Points on a hilly landscape, in no order, each with its height.
From any point a ball rolls to the lowest of the 2 points nearest to it. It stops when none of these is lower. Distance is the straight distance between rows; heights are no part of it.
lele (h 511): [96, 120, 79, 122, 73, 106, 78, 95, 93, 142, 74, 71, 118, 110, 122, 60, 75, 115, 110, 103, 96]
kas (h 210): [80, 87, 53, 145, 116, 160, 92, 125, 75, 87, 79, 124, 120, 102, 67, 93, 127, 84, 138, 150, 114]
dazen (h 134): [98, 111, 86, 116, 103, 98, 104, 121, 58, 95, 89, 139, 110, 96, 110, 76, 114, 80, 142, 106, 129]
fomo (h 636): [124, 107, 103, 63, 79, 94, 103, 122, 123, 142, 135, 85, 112, 103, 113, 94, 81, 83, 82, 73, 97]
Pevup (h 489): [130, 88, 87, 112, 74, 87, 93, 81, 75, 96, 99, 71, 89, 35, 138, 121, 117, 102, 96, 69, 101]
Tor (h 523): [125, 106, 114, 65, 45, 136, 91, 76, 57, 109, 90, 85, 104, 122, 91, 158, 77, 99, 124, 63, 110]
Tur (h 756): [100, 106, 75, 123, 56, 115, 92, 113, 63, 81, 83, 102, 108, 90, 62, 177, 85, 98, 98, 97, 86]
zuva (h 53): [107, 79, 111, 105, 164, 104, 91, 77, 134, 135, 104, 61, 84, 106, 120, 120, 118, 81, 121, 141, 64]
fuzi (h 467): [85, 79, 105, 90, 121, 121, 109, 67, 115, 67, 92, 97, 59, 122, 101, 105, 94, 135, 98, 83, 80]
lub (h 713): [133, 123, 89, 59, 124, 76, 91, 127, 163, 104, 132, 128, 95, 105, 102, 71, 80, 99, 39, 48, 118]
bub (h 813): [92, 53, 125, 133, 105, 103, 123, 82, 118, 66, 94, 64, 91, 45, 126, 115, 120, 131, 55, 100, 95]
lozu (h 378): [111, 100, 105, 95, 95, 68, 86, 119, 104, 70, 111, 100, 76, 92, 108, 93, 84, 89, 64, 111, 120]
tolu (h 786): [97, 89, 123, 125, 117, 78, 106, 83, 126, 85, 108, 71, 116, 55, 89, 122, 114, 136, 42, 114, 69]
mubis (h 438): [77, 106, 123, 75, 97, 67, 96, 117, 90, 75, 145, 126, 86, 98, 104, 84, 87, 107, 72, 89, 104]
sule (h 798): [96, 97, 89, 118, 45, 97, 72, 138, 73, 76, 108, 104, 97, 94, 75, 132, 57, 90, 86, 92, 98]
suma (h 658): [122, 116, 73, 75, 60, 100, 91, 121, 107, 103, 105, 108, 75, 84, 96, 125, 64, 105, 60, 50, 92]
narik (h 673): [142, 105, 96, 38, 134, 103, 115, 111, 143, 111, 118, 118, 98, 129, 103, 99, 134, 123, 73, 42, 84]
goko (h 598): [120, 118, 101, 68, 33, 107, 101, 92, 83, 94, 93, 85, 82, 110, 82, 152, 67, 115, 79, 38, 88]
teluz (h 211): [125, 124, 83, 98, 128, 111, 96, 62, 90, 113, 80, 106, 92, 129, 154, 60, 107, 103, 132, 79, 108]
sofis (h 843): [108, 104, 98, 95, 52, 119, 95, 154, 73, 88, 127, 106, 87, 116, 84, 96, 42, 83, 110, 87, 111]
tino (h 703): [69, 126, 112, 95, 83, 87, 84, 61, 129, 128, 100, 81, 156, 137, 69, 114, 104, 134, 66, 135, 54]
vokop (h 600): [81, 154, 65, 73, 77, 74, 113, 128, 102, 139, 85, 122, 153, 84, 109, 71, 99, 100, 73, 90, 100]
Mav (h 325): [98, 119, 123, 80, 70, 104, 114, 42, 72, 108, 74, 93, 131, 117, 103, 144, 126, 100, 122, 98, 112]
Tenu (h 588): [107, 58, 127, 70, 119, 68, 140, 121, 95, 105, 144, 94, 87, 87, 72, 146, 110, 84, 75, 129, 93]
Munu (h 470): [106, 100, 79, 62, 119, 107, 115, 81, 118, 102, 84, 100, 84, 118, 80, 145, 124, 137, 67, 51, 71]
fezo (h 858): [81, 28, 153, 103, 106, 119, 122, 84, 118, 69, 135, 53, 69, 86, 103, 113, 114, 131, 101, 110, 94]
gamep (h 505): [99, 66, 117, 92, 91, 127, 98, 97, 116, 106, 115, 32, 74, 89, 69, 146, 88, 118, 69, 92, 63]
div (h 628): [58, 152, 79, 90, 102, 52, 108, 119, 116, 105, 96, 130, 140, 109, 96, 78, 94, 121, 53, 121, 96]
raf (h 447): [96, 132, 109, 45, 151, 97, 133, 79, 91, 120, 114, 133, 97, 151, 105, 71, 118, 94, 125, 113, 104]
bomol (h 323): [141, 101, 96, 123, 101, 109, 82, 138, 75, 85, 108, 131, 106, 76, 134, 36, 109, 68, 129, 72, 162]
safud (h 130): [105, 57, 113, 141, 93, 93, 86, 140, 71, 91, 131, 97, 99, 64, 75, 108, 100, 56, 116, 132, 140]
pubag (h 215): [100, 126, 88, 104, 74, 129, 98, 70, 48, 93, 88, 132, 115, 111, 106, 98, 114, 90, 148, 94, 142]
lopop (h 150): [75, 114, 55, 130, 75, 151, 103, 114, 69, 100, 75, 145, 139, 120, 45, 122, 111, 72, 143, 137, 98]
Lazu (h 46): [89, 89, 108, 132, 91, 116, 104, 114, 76, 61, 112, 117, 116, 82, 97, 98, 104, 76, 122, 126, 128]
vobo (h 522): [132, 96, 97, 105, 84, 83, 81, 87, 75, 94, 113, 80, 88, 72, 170, 79, 95, 103, 109, 56, 117]
vikov (h 580): [120, 84, 115, 95, 81, 94, 80, 108, 113, 108, 125, 63, 95, 100, 85, 118, 74, 98, 79, 87, 77]
gop (h 663): [56, 131, 99, 80, 83, 68, 92, 72, 119, 90, 100, 99, 138, 117, 96, 94, 99, 143, 61, 118, 69]
zud (h 448): [103, 62, 125, 126, 66, 101, 88, 60, 77, 90, 116, 59, 95, 68, 129, 119, 93, 120, 101, 79, 90]
Pemok (h 548): [60, 64, 146, 86, 105, 87, 117, 114, 115, 87, 163, 89, 84, 96, 57, 122, 93, 103, 81, 143, 85]
Danat (h 454): [139, 93, 90, 62, 94, 139, 110, 92, 67, 118, 95, 104, 94, 107, 99, 148, 100, 79, 141, 88, 104]
vamim (h 337): [92, 100, 132, 108, 64, 123, 133, 57, 39, 66, 76, 118, 123, 111, 102, 158, 127, 110, 120, 78, 127]
sifa (h 540): [123, 105, 116, 74, 140, 97, 113, 110, 87, 129, 138, 106, 99, 89, 128, 62, 106, 63, 115, 102, 120]
Setab (h 732): [138, 127, 106, 38, 141, 90, 87, 104, 155, 114, 126, 134, 94, 138, 122, 73, 108, 101, 81, 39, 117]
Kepod (h 391): [87, 67, 126, 92, 117, 116, 106, 77, 144, 96, 118, 68, 81, 125, 66, 129, 107, 114, 78, 115, 56]
kosam (h 359): [68, 90, 94, 86, 96, 124, 110, 82, 117, 74, 83, 95, 86, 111, 70, 141, 97, 154, 67, 77, 61]
danid (h 265): [50, 97, 95, 100, 77, 108, 131, 95, 109, 41, 93, 134, 81, 106, 70, 142, 86, 126, 55, 88, 88]
Lal (h 45): [118, 73, 91, 153, 116, 85, 47, 105, 118, 85, 87, 72, 54, 80, 136, 58, 92, 119, 102, 85, 105]
raner (h 148): [72, 103, 109, 95, 75, 129, 82, 67, 73, 103, 93, 85, 117, 118, 124, 84, 88, 108, 171, 129, 115]
lubot (h 202): [106, 83, 98, 107, 180, 77, 77, 86, 135, 121, 97, 76, 82, 132, 118, 68, 122, 86, 116, 139, 91]
baso (h 203): [108, 53, 137, 116, 120, 73, 104, 134, 101, 71, 116, 110, 71, 63, 74, 111, 99, 53, 97, 132, 117]
mitar (h 25): [62, 117, 92, 114, 125, 111, 118, 114, 84, 99, 83, 136, 120, 116, 67, 84, 94, 72, 137, 143, 88]
kog (h 295): [90, 107, 101, 92, 155, 86, 81, 107, 123, 98, 110, 103, 82, 119, 99, 71, 94, 85, 103, 121, 101]
Nudu (h 239): [114, 65, 122, 79, 158, 112, 117, 80, 139, 121, 116, 71, 83, 121, 70, 136, 131, 85, 98, 129, 66]
tozak (h 672): [132, 121, 89, 75, 117, 95, 112, 121, 151, 142, 95, 119, 104, 95, 109, 78, 84, 82, 68, 69, 111]
vater (h 498): [65, 88, 136, 67, 87, 61, 105, 117, 97, 77, 157, 91, 90, 126, 71, 89, 73, 99, 71, 121, 111]
Depaz (h 276): [63, 116, 114, 94, 64, 85, 133, 46, 81, 103, 88, 90, 145, 114, 82, 121, 102, 115, 101, 132, 98]
vam (h 495): [106, 117, 124, 78, 155, 80, 117, 81, 91, 155, 128, 118, 116, 126, 123, 79, 124, 75, 135, 128, 105]
res (h 254): [119, 118, 75, 124, 84, 96, 98, 159, 92, 127, 91, 126, 112, 60, 118, 48, 98, 84, 108, 75, 141]
Megi (h 712): [108, 122, 77, 111, 78, 105, 102, 109, 108, 92, 77, 96, 94, 91, 63, 148, 84, 98, 69, 71, 68]
Bagi (h 257): [142, 77, 71, 144, 127, 114, 42, 124, 99, 87, 92, 89, 68, 78, 137, 72, 108, 93, 140, 92, 121]
zar (h 49): [121, 115, 69, 113, 79, 68, 120, 171, 126, 149, 77, 82, 93, 68, 91, 57, 104, 96, 47, 90, 125]
Naka (h 242): [88, 74, 114, 155, 68, 96, 65, 97, 109, 66, 103, 64, 59, 84, 130, 78, 70, 127, 79, 104, 107]
luz (h 383): [110, 117, 89, 60, 156, 94, 95, 92, 111, 109, 106, 125, 69, 155, 118, 56, 93, 97, 121, 94, 88]
gimuk (h 387): [133, 102, 81, 97, 107, 120, 98, 81, 82, 102, 85, 122, 78, 97, 127, 135, 122, 91, 132, 67, 101]
Ridi (h 291): [147, 115, 89, 90, 132, 120, 100, 79, 82, 75, 79, 133, 74, 116, 125, 78, 119, 97, 153, 49, 123]
dogos (h 280): [91, 98, 103, 97, 139, 58, 97, 139, 159, 146, 63, 66, 109, 90, 58, 82, 108, 91, 83, 141, 93]
pirig (h 71): [93, 106, 103, 115, 75, 115, 72, 34, 76, 124, 69, 75, 121, 101, 164, 63, 97, 122, 158, 105, 109]
Kudo (h 425): [100, 100, 82, 119, 98, 118, 73, 96, 97, 117, 72, 78, 84, 118, 107, 93, 85, 95, 129, 110, 74]
kez (h 112): [67, 103, 86, 157, 106, 106, 109, 131, 87, 74, 87, 138, 135, 61, 81, 114, 118, 62, 123, 151, 116]
Vuv (h 163): [109, 100, 93, 92, 99, 61, 118, 162, 137, 157, 69, 79, 108, 76, 53, 64, 103, 75, 67, 120, 109]
tezof (h 219): [58, 103, 108, 118, 56, 123, 100, 72, 82, 87, 83, 106, 128, 123, 95, 115, 89, 109, 136, 139, 107]
melo (h 583): [136, 102, 109, 48, 132, 111, 114, 83, 120, 126, 112, 100, 108, 104, 100, 139, 160, 134, 77, 32, 60]
fivep (h 275): [85, 119, 108, 117, 84, 146, 120, 60, 54, 43, 81, 141, 114, 124, 89, 126, 128, 107, 139, 105, 129]
med (h 165): [119, 117, 64, 118, 81, 85, 92, 175, 109, 126, 55, 100, 87, 65, 120, 48, 66, 98, 79, 79, 129]
Tak (h 141): [109, 107, 90, 98, 110, 87, 78, 38, 82, 116, 73, 85, 115, 102, 154, 61, 124, 138, 129, 76, 95]
Peb (h 301): [100, 96, 61, 127, 109, 148, 79, 131, 98, 116, 84, 106, 93, 120, 71, 86, 84, 77, 132, 134, 100]
datop (h 554): [91, 121, 92, 76, 34, 104, 99, 98, 83, 157, 75, 81, 143, 123, 109, 66, 79, 111, 113, 98, 103]
dad (h 749): [84, 93, 128, 113, 78, 83, 108, 71, 123, 111, 109, 73, 139, 85, 72, 133, 94, 122, 53, 140, 57]
lam (h 553): [127, 98, 121, 66, 102, 81, 109, 100, 86, 109, 138, 93, 102, 64, 158, 75, 115, 84, 107, 78, 136]
kove (h 614): [92, 90, 119, 106, 128, 52, 146, 103, 112, 107, 122, 87, 125, 70, 80, 140, 129, 74, 72, 143, 88]
kigez (h 581): [102, 157, 90, 53, 66, 85, 103, 89, 97, 142, 71, 90, 158, 105, 106, 82, 98, 117, 79, 85, 95]
Buzel (h 380): [149, 94, 76, 117, 114, 129, 74, 119, 94, 101, 114, 110, 80, 91, 152, 55, 105, 82, 139, 56, 129]
pugun (h 118): [52, 114, 89, 125, 116, 92, 98, 120, 107, 63, 87, 131, 93, 126, 65, 69, 78, 88, 100, 143, 92]
Mit (h 296): [124, 59, 110, 122, 121, 70, 80, 118, 110, 77, 108, 96, 57, 78, 97, 113, 100, 91, 90, 103, 102]
gofo (h 104): [79, 119, 77, 131, 103, 119, 134, 103, 81, 89, 89, 146, 147, 94, 68, 134, 122, 52, 138, 137, 101]
mivus (h 366): [72, 76, 121, 121, 56, 94, 71, 60, 88, 61, 97, 70, 77, 88, 124, 96, 82, 156, 84, 80, 79]
nasu (h 367): [77, 103, 95, 139, 173, 96, 98, 110, 110, 97, 90, 131, 87, 112, 106, 45, 107, 81, 125, 145, 99]
mulir (h 833): [72, 58, 129, 130, 118, 102, 126, 88, 127, 70, 118, 93, 77, 85, 112, 102, 109, 119, 85, 114, 102]
zako (h 197): [70, 126, 86, 119, 100, 114, 111, 98, 103, 47, 82, 154, 81, 119, 77, 119, 78, 100, 97, 108, 84]

Where does a ball stop that starts at each point below?
lam | Lal
Tur | pirig
lub | zuva
mulir | gofo
kove | Lazu
sifa | zuva
vokop | gofo
fezo | gofo

Call two points neighbours if one is among the 2 nearest of the other. Go from one point of each pair to the other, from neighbour to neighbour, staying as low as possible. Name the highest point that can't be avoided.
mitar / Lazu | kez
zuva / Lal | Buzel
mitar / pirig | vamim
zuva / zar | kog
